Each row is a point on a tangle of strands that fork, close into loops and nearly touch. The rows are in no order.
Points whose rows are less than 91.5 apart are linked; no others are.
Tole: [-23 -17 -56   1  43 -12 -24   2  23   6   5  -1 -10  -9   1 -25 -13  -7
  -7  21  30  15  23  -4  -2  -2]
palud: [-18   4   2 -69  17  13 -40  -5   0  10  -1  -5   4 -15  20  36  31   6
   9 -29 -14   0   2   8  13   7]
korat: [-25 -41  -6 -39  29  -9 -50   0 -58  28  -1  -4   3 -24   2 -45 -11 -24
   8  33  17  41   7   7  29 -12]
lem: [  1   1  52 -15   7  41   7  11 -23 -26 -37   2 -14 -22  -8  29 -46  48
   4 -31  46  34 -10  11  28 -22]
luko: [-24 -15 -18  17  -6   0   4  -7  27   1  25  11   8  42  19  29  22  10
  -5 -22  -7 -32   9  -2 -23   8]
Morot: [-16  -8 -41  26   5 -25  14   8  38  -4  28  -5 -16 -11   8  39  14 -24
  -4  -5 -42  11  33   0  -2  21]
lukuf: [ 10 -26 -29  20 -79 -23  28  33  13 -26 -24  -2  12  -2  -2  53   3 -38
 -40  44 -90  13  17 -14  39  41]
pagin: [-17 -12 -39 -22  27 -16 -60  32  27   7  17 -13   1   0  18  13  23 -14
  23  -2  20  40  41  -2 -15  13]
poriz: [ 24  -1  -2 -10 -17   3  25  28  45  38  19  -7 -41 -41  -1  36   7 -13
  -4 -14  -7 -32 -10  34  21 -31]
Loda: [-12  42   0  42   1  22 -14  -8  35  54  18 -14  -7   2  36  24   8  12
  32 -40  49 -22  18   8   5   2]
Fepu: [ 19  -7 -17  18  -8 -31  19 -13  -9 -44  27   2   8  51 -12 -15 -32  10
   6  11 -32  -6  -2  12 -38  34]
guf: [  8 -31  50 -14   2 -31  31  17 -20  29  31   1 -16 -52 -39   8  27 -45
   0  -2 -45   6 -23 -22  18 -13]
tiri: [ -8  31 -19 -23  21  14 -68  19  -3  47 -67   5   9  15  51 -10  -7  -3
  25 -20  88   2  -4  -2  24   2]
Kenad: [ 12  -6   9  -9 -43  19  27  13  13 -12  27   4 -16 -20   5  19  36 -11
 -37  -4 -29 -11 -20   3 -12 -25]
Laz: [-19 -55   7   1  35 -20  -5  38   4   5  20 -13   1 -42 -51 -10  -8 -31
   3  24 -21  57  38   6  13  -3]
vosa: [ 10 -64  23  49 -43 -11  44  21 -18 -23  15  -6  26  -2 -27 -18  -3 -27
 -10  33 -73  30  24  -5   6  26]
gika: [-15   9 -28 -18  31  10 -79  30  19  38  14  -5   0   6  35  19  21 -20
  34 -23  44   6  24   4 -11  15]
diz: [ 14 -15 -40  24 -49 -27  23  27  32  24  26  -2 -38 -29  20  39   5 -44
 -18  17 -68  -9  17  22  31   5]
gobo: [ 13   0   8   9 -32  31  21  -7   7 -33  15  -6   1   2  -2   9  26  19
  -6  -4 -11 -26 -13   8 -31 -12]
zoga: [ -6 -20  -1 -56  13 -11  -4  -6  -8 -19  10  -5   8   6 -19   9  -5  15
  26 -11  -3  11 -14   8 -25  -4]
raso: [-28 -25 -19 -29  24 -47 -25 -11 -34  26 -14 -12   3   1 -19 -39 -18 -40
  -4  70  27  49  23   4  13 -25]
Sare: [-20  46   0   4 -19 -15  -7  13  43  -2  18  18 -24   3  -3  45  51 -22
  -9 -31 -25 -29  -7 -37 -13  19]
veviz: [-20 -21 -46 -49  23   0 -75  13 -43  27 -43   6  -1 -10  23 -35 -17 -31
   3  35  23  27  11  25  32 -16]
getar: [  4  38 -17  40  23  12 -34   5  32  72  12  -5   0  13  39  -4  -6  -8
  18 -20  95 -29  24   2  15  -6]
Nedu: [-16 -25   2  14  17 -40   3 -17 -36  11  15  -5  -6 -17 -15 -63  -7 -12
  13  42  -9  63  23 -10  -5  -8]
kipi: [ -7 -10  20  -5  16 -18   9 -27 -57  21 -13   6   8   9 -25 -70 -19 -28
 -11  52  26  11 -21  -4 -12 -26]
fizon: [ -1  42 -36 -13  32  -5 -47  -7   4  64 -55   8  -5  14  42  -8  -2  -7
  15   9  81  -7   8   2  17 -32]
nipul: [  4   9   3 -19  17  23 -53  22   5  21 -33 -18  -2 -10  35  39 -31  34
  28 -25  78  13  -9  14  42 -20]
fud: [-18  24 -24 -12  -1 -20  -3  16  36   3  33   3 -30 -18   7  50  32 -23
   1 -19 -24   2   8  -4 -15   3]
bere: [ 10  60  24 -26  28  18 -23 -18 -11 -10 -59  16  22  39  15 -36 -28  44
   4 -19  55   5 -14 -14 -13   7]
Roza: [ 17  13  28  -4  18  19  33  -9   0 -16  -6  26 -13 -13  -5  26  10  36
 -20 -42 -28 -18 -27   5   5 -13]
pume: [ -5  -8  -3   4   3 -14   2 -36 -21 -22  38  -9   4   1   6  -8  11  17
   1  15 -31  27  11   3 -22  -2]
manez: [ 12 -12  43  -2   1  21  31 -14 -42 -12  29  -3  23  -7 -46 -47 -39  -5
  12   0   3  -2 -25  -3 -16 -11]
moz: [-26 -29 -51  51 -13 -11   1  -9  21  20  13 -17 -10   0   9 -26 -23 -13
  -6  42 -22  -2  31  31   1  15]
sabu: [ 16 -33   4  20 -46 -21  38  16   9  -4  20  -9   0 -26 -18  16  14 -34
 -27  22 -81   2 -14  -5   9   2]
zaz: [  1   8 -45  30 -67 -26  11  41  43  20  -4   8 -21  -5  31  50  29 -54
 -42  13 -69 -15  20  -7  20  27]
fezu: [-27  10  -7 -33  22  11 -14 -15  26  16  10 -13  -1  -7  20  21  33   2
  10 -23   9 -20  21  13  -6  22]
silef: [ -1 -59 -27  35  -7  -3  26  -7  -5  16  17 -21 -13 -35 -25 -26  -8 -11
  20  30  -9 -15   5  17  15 -20]
bevug: [  2 -44 -36  33  18 -46  12  15  28   4  22 -34  -1 -26  -8  -7  -7 -16
   1  34 -10  43  61  22  28  10]
medo: [-16 -20  -3 -39  32   2 -36 -15 -44   8  20  -2 -13 -25  20 -20  -8  -1
   1   5  15  34  -6  17  14   2]
tigo: [ -6 -29  -9 -23  26  -9  -2 -22 -54  31 -26  11 -13 -15   1 -43 -14   4
  11  28  55  14 -16   3  35 -44]
bofon: [ 10 -34   6 -17  18 -27  15  22   9  21  25  -2 -35 -59 -36  16  25 -32
  -3   5 -44   6   6   3  30 -17]
bimas: [-29  21   4 -29  26  50 -23  -5  11   8 -19  -4   0 -20  33  16   9  18
   1 -43  51 -13  12   5  15  19]
tis: [ 62  60  36   4 -17  40  43   0 -18 -51  23   8  -6   9 -16  13 -16  13
 -16 -30 -26 -17 -11  13 -13  -4]
lafu: [ -4  61  17 -42  23   9 -11 -28 -15   2 -79  16   7  16   7 -32 -43   2
 -28  29  66   9 -37  -9  13 -21]
lalas: [ 20  37  33  -9  -6   0  29  -5  16 -22   1  23 -11  25   2  35  23  25
 -13 -45 -22 -42 -19  -1 -14  16]
Mumob: [ -5 -16 -28 -28  38 -36 -24 -11 -39  53 -36   7 -14 -15  -9 -34 -23 -44
   2  61  41  22  -4   8  31 -50]
lifim: [-10 -37   1  -3  16 -27  22 -17  10 -23   7  -6 -19  -5 -14   4  27   8
 -13   4 -36 -21   6  15  -2  34]
nefu: [ -5  45 -10 -49   9   4 -32  -7  -6  20 -81  27  -8   9  25 -31 -12 -24
 -15  40  55  22 -42 -12   5 -37]
vala: [-12 -10 -40  33   0 -42  15 -30   0 -23  -2  -3  12  42 -11 -33 -40   1
 -12  47 -10  -1  -7   0 -23  20]
zev: [-10 -11 -35  34  19   1   8  -5  22  19  19 -10 -16 -22   5  20   2   3
   8  -7 -31  -8   5  26 -15  -1]
povek: [  0 -20 -30  27 -57   8  18  10  44  -3  -6 -17 -11 -11  -4  20   4 -13
  13   9 -54 -32  -9   7 -11  30]
bug: [-22 -48  35   6  32 -15  -7  11 -78  30  -2  20  22   2 -33 -64 -10 -35
  23  32  19  28  11 -46  -5 -21]
turu: [  8  63  -3  19 -64  -8  12   7  28  -7   4   9   2  18   2  48  47 -25
  -9 -22 -44 -41 -19 -38 -24   4]
neb: [ 19 -35 -24  43 -55   9  23 -17  -5 -17   5   9   5  18   6  -4 -35  18
  12  15 -54 -22 -31   5  -3  17]
Vako: [ 37  19  10  -8 -13  38   9 -11 -19 -53  18   1   9  41 -13  -9   9  29
   4  -2   5 -31   8  12 -40 -10]
los: [ 26 -47   9 -16  33   1  -3  24 -11  39  40  -8 -28 -66 -17  -2   6 -30
  12   5   0   1   6  14  40 -26]
danik: [  6   4   6 -12 -35 -23  33  -9  22 -36  12  -4 -17   0  -8   8  27  -7
 -19   2 -61 -27  -3  -8 -10  37]
Dip: [ -2 -18  -9  35  -2 -23  14 -34 -24  -2  14 -13  -7 -12  12 -62   2   4
  -4  39 -17  30  11   4 -13   6]
duv: [  1  54   1  35 -36  28  15 -12  21 -14  19   5  21  24  11  39  36  -9
  11 -44 -24 -34  -3 -33 -35  13]
Faban: [ -7  14  -7   1  17 -11  10 -36  -2   9 -23  11  14  29  12 -69 -18  14
 -33  28  13  -6 -13   2 -24  -2]
deni: [  6 -12 -17 -42  15  25 -39  28   6  10 -10 -15  -1 -30  13  10 -14  14
  35 -14  51  20 -25  13   8 -25]
sopu: [-17 -13  19 -37  23  32 -46 -12 -52   2 -18   3 -15 -37  13 -11 -21  19
   9  -2  33  12 -23  20  51  -7]
gepav: [-13  32  -1 -28  16  18 -26   1   7 -19  13  21  27  28   0  27  27   5
  23 -53  -1   1  10 -37 -40  11]
Kufu: [  0  37  34 -34  15  43 -36   5  -6 -30 -46  17  28  30  18   2 -21  44
  15 -51  59   2  -6 -23   7  21]
Bure: [ -4  -9 -39  -6   5 -37   3 -21   6  35 -21  -6  -2  11   6 -46  -8   9
  16  38  32  20  -5   1 -10 -43]
fubap: [ -6  28  -2   9  15 -12 -19 -16  -2  19 -27   0  -7  23  24 -17 -26  26
  -4  20  71  11 -40  14 -16 -27]
bok: [ -8 -29   2  -5 -24 -22  13  10  12 -32  16 -21  11  -3 -41  26  29  -8
  -3  24 -56  26  32   7 -18 -13]
ruz: [ -9  24 -33  22 -38   8  20  12  57  20   6 -10 -22 -28   5  43  14 -33
 -11  -9 -44 -53  -5   4   7  20]
mufi: [-17 -19   1 -28  23  -8 -15 -22 -22  -2  39  -7 -14 -32  -1   4  18   3
  -2  11 -29  30  14   5  12  -1]
rokik: [ -3 -62   7  33 -17 -14  20  -3  16  -7  15  -8  18   5 -18 -34   4   9
 -17  35 -55  11  16   0   2   4]
tasa: [ 24  21  -2   5 -50 -24  16  19  30 -52  18  11  -1  35  -4  23  21 -23
 -30   5 -79 -14   3 -22 -21  47]
lumun: [-20  57  16 -13  22  14 -26 -13   5  20 -86   9  -1  16  27 -18 -29  27
  -5  -2  84   9  -8 -12  17  -6]
Gub: [ 25  54  58 -17 -12  15  37  11   1 -22 -22  -4 -11 -20 -10  68   4  10
 -53 -31   6 -14 -31   5  10 -19]
gari: [-14  -1  -8 -47  10  28 -82  16  -9   5 -50  -5  20  -1  37  13   0  23
  34 -35  23   0 -26   8  33  10]
nesaf: [-15   1 -52   5  48   2 -34  18  36  36  -4  13 -12  -1  17 -14  -9   2
  15 -12  61 -12  10  -9   0  -5]
kepi: [ -5   2   1  -3  17  12   6 -13  -7  31  15 -29 -11 -40  -1   1 -40  12
  20  -2  45  12 -18  37  16 -28]
nuvev: [ 33 -19  43  13 -35 -40  49  19 -37 -38  37  16   0  10 -66  -3  -7 -36
   6  18 -87   5   6 -28   6  14]
Bufar: [ -5 -31  -2 -15   2   9 -24  19  48   8  23 -11 -10 -26  -3   0  42   5
 -11   8 -22   0  10   4  -7 -16]
Lagat: [-26 -42   8  43 -16 -47  28   1 -21   3  22 -15   6  -9 -29 -41 -20 -21
  22  39 -28  59  42   1  11   7]
sek: [-10  -4 -50  32  17 -10  -7   4  51  46  24  -9 -10   3  22   7   2  -6
  22 -10   1 -23  33  15  -8  12]
rarav: [-42  -8 -51  46  -2 -22  -3  -2  38  22   9  -1  -2  32  17 -13  -7  -6
   6   5  -8   1  38   8 -23  22]
gero: [ -6  -5  -8  29  -7   8  16 -27  10  -2  11   8  17  50  14  -4 -22  32
 -11  -7  -1 -43 -16  19 -26   9]
deg: [  2 -61   7   6  18   6  22   8 -20  27  28 -15  -6 -48 -26 -26  -7 -20
  14  11  23  -2 -10   8  14 -20]
Pez: [  2   4 -30  -7 -33 -43  27  29  24  28  31   8 -29 -32  -4  39  24 -48
 -52  13 -57   3  16  -3  33 -36]
gazuv: [ 30  22  50 -26  11  39  -5 -20 -30 -39 -22   3   6  21  -5 -21 -11  57
  -3  -9  35  -6  -5  13  -4  -9]
Ris: [-11  20  15   9  27  17 -34   6  28  39 -12  -5  19  23  26  28  -8  20
  21 -49  95 -10 -13 -21  24   8]
kabe: [ 33 -15 -37  -4  32 -14 -37  30  32  34  30 -15 -22 -31   7  12   7 -14
  21   8   1   1  57  34  -4 -13]
dov: [-21  28 -13  36  26  -4 -22 -11  21  51  -8   7  10  36  30  -5  -5  -6
   6 -23  98 -20 -11 -22   7   7]
garo: [  5  -5  17  18   9  35  33 -23  -5 -24   7 -11   2 -17  -1 -29 -20  23
 -29  -2  25 -24 -24  14   2  11]
delot: [  0  -2 -22   8 -45   4  38   0  35   7  21 -13 -28 -10  34  23  12   1
  18 -17  10 -32  -1  16   8   7]
nevad: [ 58 -15   7  -2 -67   4  40   4   1 -41   9  10  12  32 -20  -3   6   0
 -11  10 -87 -38  -5  -7  -6  12]
fori: [ 11  45  31  54 -21  40   6 -14  11 -20   3 -10   4  28  13  20 -14  46
   3 -20  19 -20 -17   8 -25   2]
fufa: [  9 -33 -35 -36  40  -7 -55  23  -4  37   5 -11  -3 -31  -2  -2  -6  -7
  28  13   4  27  35  31  14 -24]
Gonis: [ 12  16  28  39   5  25   1  -8   8 -14   0  -4 -26 -12  12  17  -4  53
   2 -12  23   2 -33  16  -8 -13]
lada: [ 34   2  11  -6   9 -20  33 -10 -29 -44  36   9 -11  21 -31  -7 -20   1
   9 -10 -47   4  -9  12 -34  19]
zemaz: [  9  26 -30  35 -81   0  12   5  27  -9  -1  14  -2  16  22  54  22 -20
   5  -6 -63 -37 -25 -40  -1  27]
kuzok: [-24  -2 -21 -54  22  30 -52  -2 -17 -13 -40  22  24  11  19  -4   5  30
  26 -33  18  -3   0 -14   6   3]
Pem: [ 11  -4 -55 -28  42 -22 -54   8   8  49 -12  -4 -13  -7  14 -26  -7 -12
  21  31  39   0  62  29  14 -22]
vepof: [-30  23   6 -36  27  32 -29 -12  -6  14 -50  -2  -4 -11  16 -28 -22  22
  -3  -7  65  -2  -7  19  13   9]
Vuna: [  2   3  40 -49   5  49 -20  23 -39 -39 -34  14   6 -16   5  28 -46  25
   3 -45  23  23 -32  14  31   1]
kebo: [  1   3  11  13  16   7 -25  -8 -14  -5   4   6 -30  -9  19 -20  -6  34
   3   9  40  21 -32  18 -15 -14]
nazeg: [ 33   5  43  14 -52   2  56 -11 -22 -10   9  22 -24 -13 -15   7   8   4
 -20  -4 -66 -33 -43   2  20  -8]
mizu: [-15  34  24   5  -5  28 -19  -8  41  -6  13   5  12  18   9   6  19  30
  20 -43  54 -24 -14 -52   2  15]
tidud: [ -1  34  20  20   7  19  12 -35   1 -12 -21 -10   5   9   2 -42 -25  39
 -18  13  37 -18 -19  11 -18   5]
Zomo: [-26 -23 -51   7  30 -36   1  -5  27  -1  -7  -1  25  29   9 -36  -8  -7
 -30  31  21  28  31 -18  -9   3]
buf: [ -3  38   1   7  28   9 -10 -24 -16  -6  -6  -5  14  21  31  14  14  26
  20 -37  41  -3  -7  -2 -34  17]
pob: [ 21 -28  46 -31  12  -6  21  15 -45 -15  20  18 -12 -26 -44  10  21 -23
  -5  -9 -38   8 -30 -11  -7 -15]
kib: [  7 -16   1 -42  37   6 -35 -20 -63 -28 -33  19  17   6 -14 -52 -13   8
 -10  31  26   9 -23 -15  11 -11]
vodib: [ -7 -15  12  24 -44 -29  34  26  20 -45  -3 -17  19  -9 -39  30  19 -25
 -24  31 -77  40  43   9  15  18]
godu: [ 59  18  25  -2 -37  -6  47   1   3 -29   3  23  -9  30  -5  15  14  22
 -14 -22 -60 -42 -30   2  -7   3]
libem: [ 39   1  44  -7 -20  -5  57   6 -44 -26  33  20   0  -3 -66 -11  -1 -40
  -7  -1 -71 -31  -5 -22   4  -1]
vevi: [ -7 -16 -30  23  17 -16 -31  25  59  45  29  -8   7  14  14  29  41 -20
  21 -21   2 -14  56  -7  -5  10]
ranel: [ 10  41 -11   8  27  -1  -8 -27  -3 -23 -16   5  18  51  -9 -39  -4  20
   5  -1  11 -25  10  -8 -54  29]
kuruf: [ 14  28  64  -1   6  39  33   7   1 -35 -28  -3  -8  -9  -7  43 -38  49
 -20 -45  22  17   1   2  10 -11]
goru: [  7  63  28  30  11  18   2 -25   1 -14 -44   6  10  48   8 -33 -11  39
  -2 -16  69 -25   3 -14 -24  19]
sudag: [-19 -61  53 -24  32  -4 -24  21 -79  19   5  12  19 -10 -36 -37  -1 -28
  39  11   9   7  -8 -39  13  -1]
Senaz: [-15 -49 -28  -4  34 -32  -3   9   8   7  26 -21  -1 -25 -20 -24 -17 -25
  -6  35  10  35  29  11  14   4]
tam: [  2  16  40 -45   0  30 -30  12  12  29   1 -16 -26 -37  26  36  -4  26
   8 -26  26  13  -8  39  35 -17]
Rika: [ 25  23  13 -36  35  19 -32 -26 -75 -23 -65   9  30   9   1 -38 -34  19
 -14  20  40  13 -37  -7  22 -17]
Boko: [ 26  -6  12 -21  29  13  -8 -23 -49 -40  -7  11   4  17 -19 -48   5  31
  -5  16  12  -5   1   0 -15  -4]
Mono: [-20  39  13 -33  -2  28 -65   5 -33  -1 -84  -6  15   7  48 -16 -50  16
  -1  -8  56  26 -28  18  42   1]
Sapi: [-23 -59  18  16  42 -24 -15  20 -37  62  10   6  15 -19 -31 -59 -14 -40
   8  39   9  39  24 -27  23 -25]
bola: [-19   4 -27  20  17  24  -7   5  38  15   9  11 -11  -7  12   2 -14  26
  14 -20  39  -9 -11  -1  -9 -21]
dutik: [-19 -28  30  12  -9   0  20 -26 -30  24  18  -7   7  -4 -35 -61 -31  -8
  11  28  -2  -6 -13  13 -12 -12]
Vun: [-27  -5 -30  -7  15 -25 -21   9  24 -21   0 -18  19  16   1   0  24  -2
  17   6   9  44  49 -15 -35  19]
Faf: [  3  -9 -22 -13  18  24 -31  36  25  12  13   4 -28 -28  11  32  10   4
  22 -21  35   4  -7  17  -7 -26]
fop: [ -1  35 -18 -13  24   5 -44 -13  -3  -4 -48   3  21  27  27 -25  21   8
   9   6  80  -2 -14 -45 -15   1]
nudu: [  5 -40  56  27 -21  -9  49   0 -47   9  52 -10  23  -8 -33 -25   3 -39
  27  13 -42 -14  -1 -39  -1  11]
kesut: [ -8  15 -18  40  13 -17  -1 -28  14 -15  -9   1  13  40   6 -29  10  21
   8  -2 -25 -15  17 -14 -42  41]
Dib: [-10  35   9 -45  20  48 -41  -5  -6 -25 -11  20  22   2   9  16   1  37
  16 -48   7   4 -12 -20  -5  -4]
dilaz: [ 13  40  -9  26  24  23 -32   3  33  48 -27 -25 -14 -11  36   4 -18  24
   9   0  99  -9  21  12  26 -20]
bev: [-10 -66  43  -1  18   3  16  20 -48  15  36   6   1 -30 -37 -20   5 -35
  20   4   4   6  -9 -24   4  -9]
bovi: [-28   7 -22   6   8   5 -27 -11  43   8  13  -2  19  23  13 -15  29   6
  19 -16  44 -20  13 -40 -13  17]
met: [-28  11 -53  48  21 -35  -3 -23  20  33 -16  12 -16  32  31 -25  -9  -2
  -3  22  23 -15   4   2 -17   7]
por: [-21   5 -22  38 -32 -12  13  -5  31  -3  15  -3  20  36  18  -1  32 -21
  31 -30  -9 -16  33 -36 -31  60]
Vori: [-10  -7  -7   1 -19 -22  10   6  28 -42   7 -19  23  22 -10  37  51  -6
  -5   5 -42  12  49  -8 -28  15]
fude: [-25 -11 -36  43   4 -25  13 -14  23 -24  13 -10   2 -10  -8  -6  -5   9
   4  19 -58  26  37  -9  -2  25]
luto: [-15   3 -21 -19  27   3 -30 -21   8 -16 -14   1  11  20   9 -28  20  25
   0  11  43  -9   1 -27 -14   5]
kini: [ 31  40  20   9 -59  -8  60   2 -17   0 -19   8 -11 -16  -3  26  15 -12
 -48  -9 -54 -38 -44  10   6 -19]
bel: [ 29  50  44 -29 -27  -1  46   0 -15  -7  -4   5  -4 -23 -18  30  17  -6
 -53 -17 -27 -19 -40   2   6 -28]
mefof: [-14 -58  30   0  13 -25  30  23 -20 -11  26  -1  19 -10 -50  -7  -7 -31
  -9   9 -42  43  24   6 -12   9]
dak: [ -7  42  48   2  11  32 -47  -1 -12  -1 -46  14  42  57  13   5  -8  30
  18 -51  90  -3  -1 -48  15  19]
tigat: [-18 -37 -14  38   1 -32  23  16  18 -43  -6  -6  38  28 -25  -3  -2  16
 -12  32 -19  59  57   5   2   4]
bisa: [ 48  23  -8  29 -27  21  19  -7  -1 -46  13   6  13  62  11  -2  16  21
  15 -20 -12 -51   9  -8 -34  22]
Vugaf: [  -6   36    5  -28   10   25  -46   12  -26   24 -101    1    0  -17
   30  -21  -52  -11  -15   22   66   31  -35   14   55  -29]
fabud: [ -5  38  32 -36 -20  11   9  20  23   1 -11  21 -38 -12  12  54  37  16
 -13 -44  18 -19 -16  -6  10 -16]
mem: [ -3  35   9   5 -23  13   6  13  50  32  23 -13 -30  -9  37  40  32  -7
  11 -38  25 -28   6  20   9   6]
Neni: [-16   2 -27  48 -16  -7  10 -11  22 -32   1   4  13  27   3  -6  -3   0
   0  -1 -66  -1  33  -8 -31  59]
kimuv: [  2 -13 -10   9 -18   5  36 -17   3   3  26 -35 -15 -26   4  13 -18   3
  18  -1  19 -16 -22  33   7  -3]
neti: [  3 -12   5  12  22   6  30  -9 -14   2  17  12 -14 -34 -17  22   4   5
 -13 -22 -42  -1 -25  19  -6 -13]
dugo: [  9   7  -8 -25  33 -30   6 -38 -33  -4 -30  13  24  36  -5 -54 -14 -19
 -44  56  17  12 -14 -13 -22 -13]
zute: [ 66  43  28 -20 -16  14  54   1 -45 -43  43  28  -9  12 -41  -1  -9 -12
 -12 -21 -59 -19  -5  -2   4 -20]
midam: [  6   2 -14  -1 -55 -18  43  13  -1   1  20  11 -13 -25  -7  22  29 -42
 -56  14 -61  -8 -15 -15  16 -31]
Gezib: [ -6 -34 -38  44 -35 -12  -3   4  44  18  14 -31  -1 -12   6   4 -26 -14
   8  34 -55 -10   5  20   6  37]
pok: [-12 -36 -13 -41  19 -29 -22   7  -3 -22   1 -18  28  10 -21  -7   0   5
  12  21  -2  51  16  -3 -25  -3]
luda: [  7 -18  29 -27 -19  18   2  12  20   2  34  -6 -17 -36  -8  -8  20  -4
 -11   2 -18  13 -26  11  -9 -21]
Fuv: [  2  19  -1  -3  22  -4   1 -23 -21 -28  21   3  -8  12  24   5  12  18
   1 -16   5  11  -5  13 -37  24]
Lago: [ -7  14 -57 -23  25 -22 -28 -13   7  56 -41  -2  -3   7  17 -21  -1  -9
  15  38  50   3  24   9   3 -49]
mef: [-26  -6 -25 -52  32  10 -45  -9 -17  25 -46  10   8  -2  23 -39 -11  -1
  -9  15  39  10  -7  10  13  -7]
Sar: [  0 -18   2  25 -21   6  27 -36  -4  -6  34   6  11  21   0 -14 -30  30
 -11   6 -38 -22 -25  17  -2  -6]
Pafi: [ 37  60  51   7  -2  50  30   4   5 -45   5  15   2  18  -6  29 -31  42
 -21 -47   2  -8  -1  -1  -5  -4]
fab: [-16 -13  38 -16  26  33 -18 -22 -80  -7  -4   7  -5 -24 -22 -21 -24   5
   7   9  36  10 -23  12  18 -18]
Bapef: [ -3  44  54  -5 -12  32 -10   9  39 -17  -3   6  -7   5   9  47  20  39
   2 -50  38 -15 -12 -36  17   3]
kura: [ -2  10 -15 -30   3  -4  12  -4  16 -36  16  -3  24  16  -1  26  47  -3
   5 -26 -23   1  30 -30 -37  13]
pazip: [-16  -1 -12  37 -12 -14  -7  10  44  43  36   8  -1  31  20  50  41 -16
  18 -40  -6 -34   7 -13  -5  13]
resi: [-15 -16 -30  32 -51 -36  21  29  46 -19   6  -3  -4  11   6  62  14 -33
 -31  25 -69   9  37   1  32  40]
babom: [  4 -23 -31  -1   4 -13  11 -11   8   8  -2 -20   2 -11   4 -24   9  26
  34  10  17  17   1   3 -20 -31]
lum: [ 30  -1 -26  -3  11  14 -12  37  49  38  30  -1 -31 -34  10  37  11 -10
  11 -21   7 -30  23  34   5 -29]
lipip: [-13  22  31  12  20  27 -54  21  16  17 -45 -10   6  16  29  49 -27  43
  15 -40  90  15   0 -20  35  -5]
tar: [ 20  24  71 -37 -12  26  47  -2 -36  -7  20   7   9 -29 -32  25 -12  -8
 -26 -31 -17   1 -35   3  14 -28]
pefe: [  7  41   3 -33 -10 -30  33   2  16 -26   8  19 -24   0  -3  37  33 -15
 -31 -27 -40 -23 -19 -16 -15  17]
Kon: [ 28 -30  34  14   6 -30  29   3 -43 -42  47   5   6  19 -59 -29 -19 -21
   5  19 -55  10   7 -11 -12  29]
timi: [ -8  13  35 -45 -21  23   2  -3 -11  -2   9  -1 -32 -23   8  42  17  18
   3 -19  14   0 -13  31   9 -24]
Pupo: [ 32 -43   9  26 -59  -8  35  19  -6 -29   3   2  19  13 -18  13  -5 -28
 -27  27 -97  -2  -3   4  -3  36]
gifit: [  3 -22  37 -61  11   8  -8  -1 -50 -17  18  11   4 -13 -32  20 -10  -2
  18 -15 -12  13 -34   7   7 -15]
Mura: [  0 -29 -14  60 -14 -27  18  17  12 -66  -2  -5  32  37 -24  11 -17   7
 -11  32 -56  35  36   6  -6  38]
veva: [-20 -28 -31  22   9 -18  11  -5  13 -35   5   3  40  42  -1 -24   3  11
 -31  24 -15  25  44 -10 -23  11]
Budug: [  5 -14  22  -1 -25   0  50  14  14  34  25  -2 -33 -55 -19  13  -3 -31
 -17  -9 -30 -27 -30  25  29 -13]
veg: [ -4   0  51 -30  -9  39  -2 -17 -23 -16  -2 -17  -5 -11 -10  10   2  31
  -1  -3  26 -11 -11  36  -3 -15]
Pel: [  4 -47  11   6  26 -30   8   2 -30 -37  25  13  11  17 -39 -35 -15  -2
 -16  26 -20  33   6  -8 -18  11]
bul: [ 17  10   7 -13  42  19 -25 -22 -41  13 -55 -13  22 -17  17 -22 -17  30
  -6  14  54  24 -37   3  17 -31]
pivo: [-18   5 -21  41 -34 -14  14  14  39 -11  -2   1   9  26   6  31  31 -29
   7 -16 -58 -15  34 -16 -29  65]
mev: [  1   7  -7 -41  14   7 -40   5 -45  29 -68  23 -10 -15  19 -44 -31 -30
 -12  38  59  30 -44   5  37 -41]
katuz: [  8  14 -18  56 -45  21  19 -13  17   1 -13  -5  17  22  19  27  -5  17
  30 -19 -34 -44 -20   5 -28  32]
Tezov: [ 31  24 -13  15 -81 -20  35  14  -2  10 -32   7 -13  -6  22  32  25 -28
 -43   9 -77 -33 -37   3   0  17]
voka: [ -5  33  -1  59 -27  31   9 -16  17  -3  -5  -4  22  31  10  15  12  22
  28 -35  21 -36  -5 -12 -35   9]
nati: [ 13 -19  39  13 -20   9  41 -10 -22   3  43  -7  13 -30 -32 -20 -10 -10
  11  -1 -41  -1 -33 -13  -4 -14]
rir: [ -1 -58 -31  42 -18 -11  33  15  14  -1  20 -22  -8 -42 -17 -10   3 -32
   7  31 -41  15  41  12  22   5]

How many points has the smallest loop of links through each point below? Write - if it is on no loop.
sudag: -
zev: 8
Neni: -
sopu: -

Name the points in between on the shortest way along the links from the first point to the second, in order.
lukuf / Roza: resi > zaz > diz > Pez > midam > sabu > Pupo > nevad > godu > lalas
lipip / Fepu: nipul > deni > Faf > bola > nesaf > Tole > Senaz > Laz > mefof > Pel > Kon > lada
sudag / Pafi: bev > deg > silef > rir > bevug > Senaz > Laz > mefof > Pel > Kon > nuvev > libem > zute > tis
nesaf / pok: Tole > Senaz > bevug > rir > silef > deg > los > bofon > guf > pob > gifit > zoga
Pupo / met: nevad > godu > lalas > Roza > neti > zev > sek > rarav
pivo / ruz: Neni > fude > Morot > zev > sek > rarav > moz > Gezib > povek
